Each scene shows the same named points in several views. A view is turned or mirrored, shifted and resized as a whole, has a little noise and may leave points out.
In the rows, 128 means zero.

Scene 1
View 1
Zera: [138 168 130 138 117 103 145 129 115 121 157 128 121 117 112 124 141 138
 109 152 113 135 118 120]
Savol: [128 165 133 131 116  85 143 133 123 143 146 134 111 105 114 120 138 139
 104 133 120 142 136 120]
vazef: [108 156 147  92 107 112 151 132 105 166  94 124  98  57 139 122 108  82
 130 132 112 100 107 154]
Tuli: [133 166 142 111 111 148 157 109  93 144 148 124 112  96 115 113 129 134
 131 155 114 119 101 139]
ralol: [104 129 137 118  70 108 133 134 133  94 143  96 138 131 118 122 123 104
 100 158 106 112 119  95]
luki: [136 177 126 144 120  67 146 151 128 127 137 135 124 112 117 135 151 120
 108 144 116 144 129 124]
lepu: [133 157 146 137 129  90 145 132 105 136 150 119 118  96 127 131 133 109
 110 130 116 129 124 136]
rabef: [133 154 156 137 114 115 156 119  99 138 182 108 133 121 110 124 142 134
 117 131 123 144 137 117]
Saz: [126 169 142 117  92 120 163 138 110 132 142 112 138 118 114 129 144 110
 131 156 114 131 116 122]
guf: [139 183 141 132 107 103 170 136 110 149 161 125 135 123 102 128 160 142
 127 142 126 159 138 119]
gofu: [112 164 103 103  95 111 120 124 139 126  97 154  82  86 121 101 113 143
 101 173 102 102  94 126]
vifib: [144 156 170 138 134 132 169 116  73 146 186  98 138 105 121 136 139 110
 132 125 121 134 122 141]
nuzu: [142 179 103 131 129 102 125 137 121  97 108 146  99  92 133 128 130 110
 114 186  92  96  69 147]
vetus: [108 129 163 120 113  90 141 128 107 151 138 102 113  80 139 125 111  87
 105 108 118 117 134 133]
zona: [ 99 157 121  84  72 128 138 124 132 139  96 134  96  90 118 101 110 126
 115 166 108 100 102 121]
Sugom: [119 189 121 113  96  67 156 167 137 146  91 143 119  95 120 134 148  99
 125 152 114 136 124 131]
Kolo: [107 147 163  97 109 120 159 114  97 190 137 119  99  66 125 108 110 119
 121 104 128 127 140 140]
Lefaf: [126 151 137 124 102 119 142 131 110 107 140 110 127 112 124 128 130 103
 118 163 105 108  99 125]
Neke: [133 166 130 126 125 104 140 124 112 138 135 137 101  91 123 119 128 130
 111 146 112 123 111 137]
ruvil: [124 162 144 128 109  83 154 145 117 139 138 117 129 104 122 133 139 101
 117 135 115 135 132 127]
Vebat: [108 141 108 113  95  98 105 128 143  96 105 135  90  93 132 109 104 116
  88 172  95  88  89 118]
View 2
Lefaf: [134  83 152 129  97 123 140 131 119 109 134 118 142 102 115 123  96 145
 113 150 122 113 116 111]
Savol: [139 119 142 145 131 138 130 154 123 125 158 140 108 110 111 157 117 118
 128 139 133 126 110 114]
Sugom: [165 113 154 124 138 132 137 154 141 137 178 120 167 136 133 164 133 151
 108 134 126 120 100 110]
luki: [159 123 162 135 132 135 138 153 127 133 157 129 117 107 127 165 103 132
 115 131 135 112 103 103]
Kolo: [112  94 102 144 137 147 134 154 123 101 138 149 133 116 100 138 135 127
 141 155 105 182 112 140]
lepu: [142 109 145 133 135 139 141 146 117 112 131 129 116  99 127 148  99 136
 121 142 119 141 106 121]
guf: [146 109 146 154 118 157 156 158 143 139 150 157 115 108  84 159 101 120
 123 134 125 125 101  86]
Saz: [141  84 145 138 102 140 152 144 137 123 142 137 146 107  99 137 100 143
 116 145 118 121 108  95]
vetus: [132  88 115 124 142 145 129 154 104  91 136 132 133  94 145 138 116 151
 131 155 119 165 111 136]
Tuli: [115  96 143 148 101 126 149 128 134 115 122 132 132 123  76 123 110 120
 123 149 100 140 116 124]
ralol: [137  61 132 129  83 125 122 145 106 103 160 131 140  82 126 123 104 151
 123 158 149  90 126  97]
Neke: [131 120 153 142 123 122 136 134 129 122 138 123 121 123 103 143 114 119
 122 142 114 130 113 128]
vifib: [130  92 138 145 121 161 169 142 127 107 100 151 107  84  93 133  72 134
 123 144  99 163 102 106]
Zera: [138 112 157 144 110 131 138 142 124 126 144 133 107 103 103 144  98 119
 120 140 129 110 112 106]
rabef: [132  94 133 151 112 155 149 152 121 116 131 155 100  83  92 141  88 122
 129 145 126 135 109  96]
Vebat: [124 100 154 120  98  84  96 124 100 103 162  91 145 125 139 118 133 136
 120 156 140  91 134 147]
nuzu: [139 124 189 124 110  86 129 110 123 122 134  82 143 138 127 129 107 134
 100 138 113  99 118 139]
zona: [116  83 130 133  94 104 113 135 126 113 168 115 170 143 100 122 153 136
 127 157 122 118 128 136]
vazef: [125  92 125 118 141 125 135 138 128 102 138 113 176 137 128 130 139 156
 122 154  95 172 111 154]
View 3
ralol: [ 83 128 176 112 101  66 112 147  83 114 123 110 114 124 113 140 146 128
 126 128 136 165 104 152]
zona: [107 114 177 116 115  38 132 120 101  88 131 113  84  93 124 121 150 117
  92 118 152 174 160 141]
Neke: [103 128 139 117 132  88 129 113 132 125 140 126  99  99 124 123 127 121
 103 108 155 161 148 122]
luki: [ 77 144 123 103 140  95 126 126 132 143 119 121 122 127 112 129 135 117
 100 110 143 167 136 133]
vetus: [ 77  96 164 120 136  58 122 105 135 108 110 113 110 133 121 136 104 151
 118 124 153 143 121 114]
Vebat: [ 97 127 179  88 110  43 139 139 107 103 162  91  83 108 121  97 133 120
  89 116 130 175 127 142]
Savol: [ 90 131 129 109 127  89 133 118 127 133 120 119 122 122 122 129 135 124
 113 108 155 143 151 130]
gofu: [111 128 162  99 115  48 146 125 114 102 155 105  82  95 128 100 145 111
  82 107 145 171 163 139]
Saz: [ 92 129 151 134 128  86 105 122 108 123 113 136 108 103 113 153 142 122
 114 121 153 177 129 137]
Tuli: [119 116 155 142 121  90 114 110 116 114 138 138  89  80 128 140 130 126
 119 112 166 162 145 119]
vifib: [ 99 113 143 152 133 116  99 105 133 134 120 148 110 103 121 161 108 145
 143 118 168 149 114 109]
guf: [ 92 139 120 131 130 109 114 116 118 141 104 143 128 109 118 153 150 116
 122 112 164 156 152 134]
rabef: [ 97 125 137 134 116 109 112 120 115 136 118 136 125 113 122 151 130 135
 142 116 164 138 127 127]
Zera: [ 98 140 134 115 118 101 123 128 117 137 136 126 113 109 121 132 137 120
 117 110 151 157 134 134]
lepu: [ 85 121 141 119 137  90 121 113 137 131 126 123 112 120 119 133 113 135
 114 115 151 155 126 118]
ruvil: [ 75 125 146 117 135  78 116 120 124 127 108 122 120 128 113 142 130 130
 111 120 146 164 125 131]
Sugom: [ 70 135 135 105 155  62 125 114 132 120 101 121 113 124 107 131 147 110
  72 116 141 193 156 138]
View 4
Saz: [158 111 116 144 122 122 151 122 156 143 115 119 109 116 155  89 136 122
 157 100 137 130 113 139]
zona: [133 124 109 104 156  95 193 161 171 142 147 149 102  71 141  81 146  99
 145 119 113 147 113 148]
gofu: [133 123 123 111 165  97 196 167 161 136 169 155 111  64 131  93 146 110
 141 145 134 147  79 160]
Lefaf: [157 106 119 137 144 121 149 124 151 139 114 140 123 109 151  69 146 108
 146 111 127 143  83 145]
Tuli: [173 118 105 127 131  94 162 126 139 125 118 140 110  84 144 110 133 134
 133  96 125 141  97 120]
Vebat: [127 118 125 118 180 110 181 161 164 140 148 167 130  82 134  57 161  88
 140 152 127 152  62 170]
Kolo: [137 170  96 143 134  76 181 107 134 130 106 148 113  85 157 108 158 148
 118 126 109 131 162 122]
lepu: [150 136 122 164 135 116 153 101 131 131 115 141 133 113 154  92 152 141
 138 138 143 130 101 148]
vetus: [129 158 112 159 147 104 161  95 136 136  95 156 137 111 162  69 172 127
 126 145 114 134 132 145]
nuzu: [159  90 138 133 150 126 176 116 142 129 166 156 128  67 136  82 139 117
 158 138 137 162  44 175]
luki: [138 127 136 169 129 135 157 119 144 143 142 123 124 124 148 101 142 142
 158 150 171 121  96 167]
vazef: [137 139 110 137 140  97 195  86 141 134 134 159 120  60 160  77 160 123
 143 130  89 158 142 156]
Zera: [156 121 123 150 134 119 148 138 144 134 126 129 120 119 142 105 138 135
 141 127 165 123  81 142]
Savol: [137 144 123 157 135 113 161 135 144 138 130 130 119 117 144 112 146 144
 139 144 166 117 106 146]
ruvil: [139 133 122 163 128 126 156 106 148 143 118 127 123 122 157  87 149 132
 153 135 145 127 119 155]
ralol: [136 115 117 133 160 125 142 158 178 152 100 135 121 141 152  48 155  85
 146 117 135 127  91 146]
Sugom: [127 121 134 158 119 137 183 108 159 152 163 117 108  98 154  93 138 131
 179 142 149 132 129 182]
rabef: [161 137 110 158 126 111 132 127 138 134  91 123 120 138 151 107 141 144
 129 112 157 113 106 118]
vifib: [181 129 107 163 114 108 128  84 120 124  79 133 129 125 160 103 142 152
 128  96 133 127 110 112]

Which points are out of place in each view (at most two, in the order of its rows)? Write none if all are in place.
view 1 -> Neke
view 2 -> Kolo
view 3 -> ruvil
view 4 -> Sugom
